The views of a scene show one set of named points, each view turned or mirrored, and shifted as a whole, with a little noise and some points left out.

Scene 1
View 1
gidud: [  9  20 -15 -17   6   3  22   0  12 -17   0  -6  -8  18  -7  -4  16 -15
  -6  14   9  -4  14   7  -9 -10  14 -11  -2 -10  16   0 -27  13   3  -7
  -1   1  -9   0  16 -13   6]
zum: [  8  18   1  -8  12   9  13  -8   4 -24   3  -8  -6  23   1   5  16  -3
 -11  15  14  -7  12   1 -11 -17  11  -8  -1 -14  15   7 -10   8  18   2
  -8  -7 -10  12  15  -2   6]
dalar: [  7  12  -7  -7   9   1  12  -2   7 -21   5  -5  -4  19  -3   3  12  -8
  -9  11   9  -7   3   7  -8  -5  10 -11  -2  -8  14   4 -12   5  16   0
  -2  -4  -5   1  10  -6   6]
dinol: [  9  12 -16 -14   6  -4  18   3  10 -17   3  -3  -3  17  -7   0  11 -15
  -6  11   5  -4   3  13  -5   1  12 -13  -1  -6  11   1 -22   7   8  -3
   2   0  -4  -9  10 -15   6]
kot: [ 16   0  18   4   5   0   9  -2   4 -23   0   4   0  15  -2   1  13   5
 -12   2  14  -7   4 -13 -13  -2  -7 -14  -7  -6  15  -7   2  -6  35  10
  -2 -11   1   4  -7  -6  24]
fuman: [  6  15   1  -4  15   3  10  -8   5 -25   6  -8  -3  24   2   8  13  -2
 -11  13  12 -10   5   5  -9 -13  10  -8  -3 -13  15   9  -5   4  23   3
  -6  -7  -7   7  13   1   6]
Tiror: [ -2  10 -15  -7  15  -3  10  -6   7 -23  13 -10   0  22   1  11   6 -10
  -6  13   6 -11  -7  24  -2  -5  19  -9   1  -5   9  14  -9   6  16   1
  -3  -2  -5  -5  16  -2   0]
zagu: [  1   9 -18  -6  11  -6  10  -1   8 -21  12  -8   1  22  -2   8   6 -12
  -6  11   3 -11  -7  24  -1   1  18 -11   1  -3  10  11 -12   5  13   1
   1  -1  -1 -10  13  -5   1]
tinot: [ -1  18 -20 -11  14  -2  13  -4   7 -21  11 -11  -3  23  -2   9   9 -14
  -5  16   6  -8  -1  24  -1  -7  21  -8   1  -8   9  13 -14   9  10  -2
  -2  -1  -6  -4  20  -3  -2]
Sero: [-12  17  -7   0  28   3  -1 -18  -1 -29  23 -21   1  32  16  26   4  -2
  -9  22   9 -19  -9  31   0 -20  26  -2   3 -12   8  29   8   7  25   7
 -11  -7 -11   8  25  16 -12]
Goga: [ 14  -2  18   6   8  -1   7  -3   3 -24   0   4   0  16   0   2  11   7
 -12   2  14 -10   0 -10 -11   0  -6 -13  -5  -5  14  -5   4  -8  38  12
  -2 -13   2   3  -7  -4  24]
zelep: [ 20   4  11  -3   1   1  15   3   9 -19  -7   6  -4  13  -8  -8  17  -1
 -11   2  13  -2  11 -15 -14   0  -7 -14  -8  -6  18 -14 -13  -3  25   4
   0  -8   2   1  -5 -13  25]
gubo: [  3  -1 -10  -2  10  -8   7   0   8 -22  10  -3   4  19  -2   7   5  -9
  -7   6   3 -10 -12  18  -1   9   9 -12  -3   0   9   4  -8  -2  22   5
   3  -2   4 -12   2  -7  10]
debek: [ 11  16 -17 -18   2  -1  22   4  13 -17  -1  -3  -7  16 -11  -6  15 -16
  -6  11   6  -2  10   8  -7  -1  11 -12  -2  -7  15  -3 -28   9   2  -6
   2   3  -5  -7  12 -17   8]
kag: [ 14 -13  28  16   7  -6  -2  -2   1 -26   3   6   5  17   4   6   6  14
 -14  -6  11 -12 -10 -10 -10   8 -12 -14  -8  -1  12  -6  17 -18  52  18
  -2 -16   9  -2 -18  -1  29]
lomop: [  3  10  -4  -1  14  -1   6  -7   4 -24  11  -8   0  23   4  12   7  -4
  -9  10   8 -11  -4  15  -6  -6  12 -10  -1  -6  11  11  -1   1  25   6
  -4  -7  -4   0   9   1   4]
gez: [ -9  16 -18  -4  23  -2   5 -11   3 -27  20 -18   1  27   8  21   4 -10
  -6  19   6 -14 -11  33   1 -11  26  -5   3  -9   9  25  -4   9  17   3
  -6  -3  -8  -2  24   9  -9]
sus: [  8   7   8   0  13   2   7  -5   2 -25   6  -5  -3  21   4   8   8   1
 -10   9  13 -10   3   2  -8  -9   5  -9  -4 -10  14   5   0   0  29   7
  -5 -11  -4   7   5   0  11]
View 2
lomop: [ -4   9   5  11  -3  -6   2 -10   0 -10  -9 -13  -9   6  -5   5  -3   3
  12   6  -2  -2 -21  -8 -10  -6  12  -3   9   8   3 -12  -3   3  -1  -8
  12  -3   0   3  12  -3   3]
sus: [ -1   8   6  10  -3  -6   2 -13  -1 -11 -10  -9 -11   5  -7   7  -3   2
  13  12  -1  -2 -23 -10 -12  -5  11  -2   5   9   0 -16  -2   4   3 -10
   9  -9  -4  -3  12  -1   3]
kot: [  5  -9  11   9   3  -5   2   0  -3  -9 -15   0 -14  -5 -10  11  -8  -3
  14  21   4  -3 -19 -10 -11   1  18  -1 -17  13 -10 -19   6  11   0  13
   9 -19   0 -22  19   5   7]
kag: [  2 -16  15  14   4  -2   9   1  -6  -2 -29  -1 -15 -12   1  15 -21  -5
  13  32  15  -8 -13 -16 -17   6  17  -5 -31  12 -14 -20   2  14  -9  28
  25 -16  10 -25  24  17  11]
dinol: [ -7   0   0   0   0 -13  -2   7   5 -11   9  -9  -3   3 -13   4   3   2
  11 -13 -11   6 -15  -1   7  -8  23  -1  12   7   7  -4  14   7  -3   2
   4  -5  -2   2  13 -13   3]
Goga: [  3  -7  11  10   2  -3   3  -4  -3  -7 -17  -1 -12  -6  -7  12 -10  -3
  15  21   6  -4 -19 -12 -13   2  16  -3 -15  13  -9 -19   2  11   0  13
  13 -17   1 -19  18   7   5]
tinot: [ -9  14   0   5  -5 -11  -1  -5   4 -13   5 -16  -3  11  -9   0   5   7
  11 -10 -11   4 -19  -4   0 -10  16  -2  22   7  10  -6   3   0  -2 -15
   4   1  -1  12   9 -13   1]
fuman: [  1   7   5  10  -2  -5  -2 -11  -1 -13  -6  -8 -10   7 -12   5   2   3
  14   7  -3   0 -25  -8  -9  -6  13  -1   8  11  -1 -18   0   4   6 -12
   2 -11  -7  -2  10  -5   2]
Sero: [ -8  30   5  17 -10  -3   4 -32  -2 -16 -11 -25  -6  19   1   3   1   7
  12   8  -4  -3 -30 -10 -19 -12  -2  -5  28   6   9 -15 -20  -6   4 -36
  14   6  -1  20   4  -5  -1]
gez: [-11  24   3  12  -8  -8   2 -20   2 -14  -3 -25  -3  16   0   1   1   8
   9  -3  -8   0 -23  -8  -9 -14   6  -6  29   6  12  -8 -11  -5  -1 -26
  13   9   2  22   6  -8  -1]
zum: [  3   8   5   9  -2  -7  -4 -11  -2 -15  -2  -4 -10   7 -18   6   6   2
  15   5  -7   3 -28  -4  -7  -7  15   0   7  11   0 -20   2   5  11 -16
  -5 -15 -12  -7  10  -9   1]
zagu: [-10   9   1   6  -4 -10   3  -3   2 -10  -1 -17  -4   6  -2   4  -5   5
  10  -4  -6   0 -13  -7  -3  -7  16  -4  15   6   7  -5   2   3  -8  -2
  15   3   6   8  13  -5   2]
zelep: [  4 -15   8   3   5  -7  -1  11   0  -7  -5   5 -13  -7 -17  11  -3  -2
  16   8  -1   2 -17  -5   0   1  26   0 -17  14  -9 -16  18  14   0  17
   3 -22  -5 -23  20  -2   7]
Tiror: [-10  13   0   7  -4 -10   2  -8   3 -12   0 -17  -3  10  -4   4  -2   6
  11  -5  -7   2 -19  -6  -4 -10  13  -4  20   7   9  -6   1   0  -3 -12
  12   3   1  12  10  -7   2]
gubo: [-12   2   4   6  -2  -9   5   1   3  -7  -5 -16  -4   1   2   5  -8   2
   9  -2  -2  -1 -11  -8  -2  -6  18  -3   7   7   7  -4   6   6 -12   8
  19   1  10   6  16  -3   4]
gidud: [ -1   3  -1  -1   0 -13  -6   6   3 -15  12  -2  -7   4 -23   2  11   3
  12 -14 -16   8 -21   2   9  -9  25   1  14   8   5  -9  17   5   4  -9
  -8 -12 -11  -3  11 -17   2]
debek: [ -4  -2  -1  -2   1 -16  -6  12   5 -11  13  -4  -6   3 -21   3   8   2
  10 -15 -14   7 -15   2  12  -8  27   1  13   7   6  -4  20   6  -2   0
  -3 -10  -6  -2  13 -16   3]
View 3
Sero: [  2 -10  20  -5  38  38   2   9 -12  -5 -23  18 -18  11  -4 -15   9   1
  -2  16  13  16  12  21 -17 -12 -11  -8   6   2 -29  17  10   7  28  17
   0 -33  -2 -14  11  -8  -7]
sus: [-13   8  11  -6  15   8  -5  -3  -6   2   6   4   6   2  -8   4   0  10
  -5  11   0   1   4  10  -9 -11  -9  -1   3  10 -15   4   2   7  18  16
   9 -17   2  -7  12 -14 -10]
zagu: [ -1  12  11  -4  20  13   0   9  -6  -9  -5  -9  -7  -4   5 -10   4  11
   5   8  11  14   4  15  -8  -4  -9   3   9   6  -9   0 -11   2   9   9
   5 -22  11  -4  13  -4 -11]
debek: [  1  11  14  -2   0  -1  -6   9  -8   1   5  -5  -3 -26  -1  -7   0  10
  16  -3  -1  15  -2  11  -2   0   1  -1  16   9   1  -1 -22  16   6   6
   1  -9  22  10  15   6 -19]
gubo: [ -6  19   8  -4  19   9   0   7  -3 -12  -1 -15  -1   0   5  -4   4  16
   2  12  12  11   3  14  -6  -2 -10   5   8   5  -7  -5 -13  -3   6  11
   9 -22  12  -4  15  -7 -10]
Tiror: [  1   6  14  -3  22  19   0  10  -8  -6 -10  -1 -11  -3   3 -12   5   9
   6   9  10  16   5  17  -7  -3  -8  -1  10   5 -13   6  -7   7  13  11
   4 -23  11  -4  14  -1 -11]
lomop: [ -6   7  13  -4  19  14  -1   5  -6  -4  -3   1  -3   2  -2  -2   2   9
  -1  12   6   9   5  13  -9  -9  -9   1   6   7 -15   5  -1   4  16  15
   6 -21   5  -6  12  -9 -10]
zum: [ -7  -2  18  -5   9   9  -6   0 -10   9   2  15  -1  -8 -12  -2  -2   7
   5   4  -6   4   4   9  -8 -11  -4  -6   7  12 -16  10   0  18  20  15
   1 -12   8   0  12  -8 -13]
dalar: [ -4   8  14  -4  10   7  -3   4  -7   0   2   2  -2 -11  -6  -4   0  10
   5   6   1   9   4  11  -6  -6  -6  -2  10   9  -8   3  -8  11  12  12
   4 -14  10   2  13  -5 -14]
fuman: [ -9   2  16  -6  14  11  -5   0  -8   5   0  10   1  -5  -8  -1   1   7
   2   8  -1   4   6  11  -9 -11  -8  -3   7  10 -15   8   0  12  19  16
   4 -16   6  -3  12  -9 -11]
gez: [  6  -3  18  -4  33  31   4  13 -11  -7 -22   7 -19   2   1 -19  10   4
   6  12  13  19  10  22 -13  -6 -10  -5  10   3 -21  11  -1   7  19  14
  -1 -30   6  -9  15  -2 -10]
dinol: [ -1  12  14  -2   5   5  -3  10  -7  -2   2  -7  -4 -18   1  -7   1  12
  12   1   3  14   1  13  -3  -2  -3   1  13   8  -1  -1 -18  11   7   8
   3 -12  19   6  14   1 -16]
zelep: [-21  19   9  -5  -5 -15  -8  -9  -3   6  23  -7  19 -11  -8  14  -5  18
  -2   3  -7  -5  -2   2  -2  -7  -6   6   5  16  -3  -7 -12   7   9  13
  13  -4  11   4  12 -13 -13]
tinot: [  4   3  16  -4  18  18   2  13 -10  -4 -10   2 -14 -10   1 -13   4   8
  11   5   8  20   5  16  -7  -3  -4  -4  13   6 -10   7 -11  12  13   9
  -1 -21  14   1  14   2 -14]
kot: [-23  18   6  -6   6  -7  -8 -12  -1   3  19  -5  19   2  -7  17  -4  16
  -9  11  -2  -6   0   4  -4 -12 -10   7   0  12 -10  -3  -3   1  14  16
  15  -9   3  -4  11 -20 -10]
Goga: [-25  18   7  -6   9  -4  -8 -13  -1   2  17  -5  18   6  -7  16  -4  16
 -11  12  -1  -6   1   5  -6 -12 -10   7  -1  13 -11  -5  -1   0  15  18
  16 -12   0  -7  10 -20  -8]
View 4
zagu: [-10   5  -4 -31   5   4  -2  -5  -9   2  -2  -2  11   2   6   6  -5   5
   7   0  -5   3   0  -4 -12   3  -7   1   4   4  -2   3  -4   8  11  -4
   1 -23 -18   1  -7   1   5]
Sero: [-10  -1 -13 -17  21   2  12  -7 -16  -2   2  17  24   5   3   4  -6  17
   5  10  17 -17  20  -2  -7 -15 -10   0  -8  -2  13   0  -7 -10   8 -22
  15 -28 -47  12 -14 -12  -8]
sus: [  2   1  -5  -5   5   2  -8  -7  -7   2   7  -3   2   0   0   8  -7  11
  -8   6 -13   4   6  -4   0   2 -14   1   1   8   4  -9  -6  -1  11  -5
  13  -8 -23   6   5  -7   4]
fuman: [ -2   1  -8 -11   6   1  -6  -4  -7  -1   4  -7   6   2   0   6  -5   8
  -2   4  -7   7  10  -6  -8  -1 -12   0   0  10   7  -4  -3  -4  11  -1
   8 -11 -20   0  -1  -4   4]
dalar: [ -4   2  -8 -17   5   3  -5  -2  -8  -2   4 -12   5   2   2   7  -4   5
   1   3  -7  10   9  -6 -13   2 -10  -1   1  10   5  -1  -2   0  12   2
   4 -14 -15  -2  -3  -3   5]
gidud: [ -5   4 -11 -20   6   2  -9   4  -8 -11   3 -27   3   6   0   3   1  -3
   4   2  -4  19  18 -11 -26   0  -7  -5   2  16  11   4   4  -8  13  15
  -4 -12  -6 -14  -7  -2   7]
Tiror: [-11   4  -8 -28  10   4   2  -3 -10  -1  -1  -2  15   3   5   7  -3   6
   7   1   2  -1   9  -5 -15  -3  -7   1   1   4   5   4  -3   1  10  -6
   2 -24 -23   1 -11  -2   1]
tinot: [-13   4  -9 -30   9   3   2   1 -13  -6  -2  -9  15   6   3   4  -1   5
  10   1   6   3  14  -7 -23  -3  -5  -2   0   6   7   5  -2  -3  11  -1
  -1 -26 -21  -3 -13  -2   1]
dinol: [ -8   6  -6 -28   2   5  -7   3  -7  -4  -1 -20   4   4   3   5   0  -1
   7  -2  -8  14   7  -9 -21   4  -5   0   6  12   2   4   3   2  11  10
  -6 -17  -7  -9  -7   2   8]
Goga: [  6   2  -1   0  -3   0 -15 -11  -3  10   8  -5  -7  -5   0  10 -10   9
 -16   5 -29   8  -7  -3  10   9 -16   6   5  10  -5 -15  -9   8  11  -4
  15   1 -15   8  15  -7   9]
zum: [  1   1 -11  -2  10  -1  -6   0  -9  -9   8 -12   3   6  -2   5  -3   7
  -5   8  -5   7  19  -8 -11  -4 -14  -3  -1  11  14  -5  -2 -13  12   3
  10  -7 -21  -2  -1  -9   5]
gez: [-13   3 -10 -28  15   4  10  -5 -15  -4  -3   8  23   5   5   4  -4  13
  11   4  15  -9  15  -3 -15 -11  -6   0  -4  -1   9   4  -5  -4   9 -14
   6 -31 -36   7 -17  -5  -4]
kag: [  9   1   5   0  -7   2 -19 -17   2  21   9   8  -8 -10   2  13 -14  16
 -20   4 -39   4 -21   1  24  15 -15  10   6   7 -14 -19 -15  20  10 -11
  19   1 -19  18  23  -4   8]
kot: [  7   1  -1   1  -1   0 -17  -9  -1   8   9  -9  -8  -4  -1  11 -11   8
 -15   5 -31  12  -5  -4   8  10 -14   5   3  12  -3 -14  -8   7  11   1
  14   3 -13   5  14  -5  10]
View 5
sus: [  1  -5  -4   8  -3   3   2 -14  10  19 -18  12  -1  -5  -3  -9   3  -5
  -5   1 -10   5  -8 -10  12  -4  13   4  -5   5  -7   3  25   0  -8 -11
   1  -4   3  10  -1   9   7]
debek: [ 30   9  -7  -1  -7   1   6  -9  29   5  -6  -8 -12  -3   4   6  15  -2
   9  -9 -29  -1  -8 -18  11  -8   2  12   3  -2   6  -7  26 -13   0  -1
  22 -20  -3  -3 -13   6   1]
gubo: [  6   4  -6  -2  -6  -2   8 -18  28  11   0  -9  -7   1  -4 -19  15   0
   4 -13 -19  13   0 -15  20  -7  -7  13 -11  11   0  -6  20   3   1  -7
   5 -13   0   6  -5   8  -8]
Sero: [-18  24  -1  27 -13  21  20 -25  16   8  -3  15   7   7  -8 -27   3 -21
 -13  -2 -12  11  -7 -13  13  -7  11  11 -13  21 -25  21  41  21  -3 -17
   4 -30   0   0   1  -2  12]
fuman: [  7   1  -6  12  -5   9   6 -15  14  14 -15  11  -2  -2  -2  -4   2  -8
  -3   1 -14   3 -11 -12  11  -4  15   6  -2   5  -9   6  29   0  -6  -9
   7 -13   1   4  -3   6   9]
zelep: [ 22 -21  -8  -8   2  -8  -8  -6  12  21 -22   3 -10 -10   3   8   8   7
   7   0 -15  -1 -10 -11  11  -2  11   2   1  -8   8 -10  12 -15  -8  -3
   6   7   5  14  -5  16   1]
Goga: [  2 -22  -7  -1   3  -5  -7 -10   4  27 -21  11  -4  -7  -3  -9   3   5
  -1   2  -5   7  -7  -7  15  -1  12  -1  -6   3  -2  -5  12  -4  -9 -10
  -6  11   7  18   3  16   2]
zum: [ 12   3  -6  14  -5   9   6 -13  15  15 -17  15  -2  -3   0   4   1 -10
  -4   4 -17  -4 -13 -12   8  -4  18   6   2   2  -9   8  33  -5  -6  -8
  11 -16  -1   3  -6   5  13]
gidud: [ 30  10  -7   6  -6   4   8  -9  27   6 -10  -3  -8  -3   5  10  10  -6
   6  -4 -26  -4 -12 -19   9  -7   8  11   7  -2   3  -2  32 -10  -3  -2
  23 -21  -3  -4 -14   2   6]
zagu: [  4   7  -6   2  -6   2  10 -19  25   9  -1  -3  -4   2  -5 -17  13  -5
   1 -10 -18  10  -3 -15  16  -6  -2  14 -10  11  -5  -3  24   4  -1  -9
   7 -16   0   4  -5   5  -3]
dalar: [ 12   5  -6   6  -5   4   5 -14  20  12 -10   2  -5  -2   0  -3   9  -6
   1  -4 -19   2  -8 -15  12  -5   9   8  -3   4  -4   0  27  -2  -3  -7
  12 -15  -1   2  -6   6   4]
tinot: [ 14  19  -5  11 -10  10  15 -16  26   5  -3   2  -2   1   0  -4   9 -12
   0  -6 -24   3  -8 -17  11  -7   6  13  -1   7  -5   4  36   0   0  -7
  17 -28  -2  -5 -11   0   7]
kag: [-13 -35  -6  -7   7 -11 -15 -13  -1  32 -22  11  -3  -9  -6 -22   4   9
  -3   2   3  13  -3  -6  19   1   6  -3 -13   8  -3  -5   3   2 -11 -13
 -19  24  12  28   9  22  -4]
dinol: [ 21   7  -7  -2  -8  -1   9 -12  28   8  -5  -7 -10  -1   0  -1  15  -3
   6  -9 -25   2  -7 -17  12  -7   1  12  -1   3   4  -8  26  -8  -1  -4
  16 -19  -2   0 -12   5  -2]
kot: [  6 -22  -6  -2   4  -5  -9  -9   6  27 -22   9  -5  -9  -2  -4   4   6
   0   3  -8   4  -9  -8  14   0  13   0  -4   0   0  -5  14  -8 -10  -9
  -5  10   7  18   2  16   2]
gez: [ -6  25  -3  19 -13  14  20 -23  25   4   2   6   3   6  -7 -24   8 -15
  -8  -7 -16  10  -4 -16  16  -9   3  14 -12  19 -17  13  37  15   2 -14
   9 -32  -2  -3  -3  -2   4]
lomop: [ -2   4  -4  10  -6   4   7 -18  17  13  -8   7  -2   0  -3 -16   7  -7
  -4  -3 -12   8  -5 -14  16  -5   7   9  -9  11  -8   4  26   6  -4 -11
   3 -13   2   6  -1   7   4]
View 6
Tiror: [  8   8  -9   5   2  -8   2   7   7   3  15  25  -3  14   7   3  26  -1
  16   2 -12   8   7  -9  12   5   3  13   8 -14   4 -18 -20  -5  -2 -25
 -11   0   1  -4   7  -3   2]
kag: [-16   7   6   2 -22  -2 -26  -2 -15  -6   2  -6   5  11   8  -7   5  12
 -14  14   6  -4  13  16 -20   6   6 -19   8 -25  -3   3  14  -2  -4   9
 -10  -5  21  22   6 -10  -9]
Goga: [ -7   9   4   2 -12  -1 -16   1  -9  -5  -2   3   3   7   3  -1   6  10
  -8  17   3  -1   4  14 -14   5   7 -10  12 -18  -4  -7   3  -1  -8  -4
  -9   4   8  11  11 -12  -2]
gubo: [  5   8  -7   5   2 -10  -4  10   0   0   7  21   7  16   4   1  22   6
   9   4 -11   6  11 -10   4   8   1   3   9 -15   1  -6 -12  -9   0 -15
 -10  -2  14  10   0  -7  -3]
gidud: [ 14  14  -5   3  14  -1   8   9   4  -1  -7  30   5   4 -10  11  18   5
  13  17 -10  10 -12  -4   5   8   1  13  19  -2  -8 -22 -24  -4 -11 -35
  -9  20  -8  -6  12 -16   9]
dinol: [ 12  12  -7   3  13  -6   4  12   1  -1  -4  29  10   8  -5   8  20   5
  13  11 -12   8  -3  -9   5   9  -1   9  16  -5  -5 -15 -20  -9  -7 -28
  -9  12   3   2   5 -13   3]
Sero: [  6   8 -14   7 -18 -10  -1  -2  17   5  40  17 -25  15  19  -6  33  -9
  18  -5  -5   4   9   0  20  -1   9  18  -2 -23  14 -27 -21   3   0 -23
 -12 -13 -15 -18  15   9   9]
zum: [  6  13  -2   3  -5   2  -1   0   4   0   6  17  -9   4   1   5  17   2
   8  17   0   3 -10  10   4   4   6   9  13 -11  -3 -23 -16   2 -10 -27
 -10  13 -13 -11  20  -8  10]
kot: [ -5  11   5   1 -11   2 -15   1 -10  -6  -6   5   5   6   0   0   7   9
  -6  21   4  -1   1  14 -14   6   6  -9  14 -16  -7  -7   2  -1  -9  -6
 -10   7   6  11  12 -13  -2]
lomop: [  4   9  -7   6  -6  -6  -4   3   3   1  13  17  -5  10   8  -1  22   1
   9   7  -4   4   5   1   5   5   5   4   7 -17   2 -16 -13  -3  -3 -18
 -11  -2   0  -1  10  -3   3]
zagu: [  7   9  -9   6   3 -10   1   9   4   1  10  24   3  13   6   1  25   3
  12   2 -11   9   9 -10   8   6   1   8   8 -15   2 -12 -17  -8  -1 -20
  -9   0   6   3   2  -5   1]
zelep: [  0  14   4   0   2   2  -9   6 -11  -5 -18  11  14   2 -10   6   3  14
  -6  25   0   2  -5   9 -14  10   1  -6  20  -8 -14  -9  -4  -4 -13 -12
  -8  17   7  12  12 -19   0]
dalar: [  7  11  -5   5   2  -4  -1   6   1   0   4  21   0   8  -2   4  18   5
  10  11  -8   6  -3  -2   3   6   4   7  13 -10  -3 -17 -17  -4  -6 -24
  -9   8  -1  -1  11 -10   4]
fuman: [  4  11  -5   4  -6  -2  -3   1   3  -1   9  16  -9   6   3   2  19   1
   6  12  -1   3  -2   6   4   6   5   7  10 -13   0 -20 -14   1  -9 -22
 -10   6  -8  -7  16  -7   7]
gez: [  9   8 -15   8  -5 -11   4   4  14   4  30  25 -16  15  14  -2  35  -6
  21  -5 -10   7   8 -10  20   2   5  18   1 -18   9 -24 -25  -2   1 -28
 -11  -8  -6 -12   7   5   6]
debek: [ 15  12  -6   3  18  -4   7  13   2   0 -11  33  11   5 -10  11  19   7
  13  14 -13   9  -8 -10   4  10  -3  12  19  -3 -11 -16 -22  -9  -9 -31
  -8  18   1   2   8 -17   6]

Which points are out of place in each view (at most two, in the order of its rows)? Write none if all are in place.
view 1 -> zagu
view 2 -> sus, kag
view 3 -> none
view 4 -> fuman
view 5 -> gubo, tinot
view 6 -> none
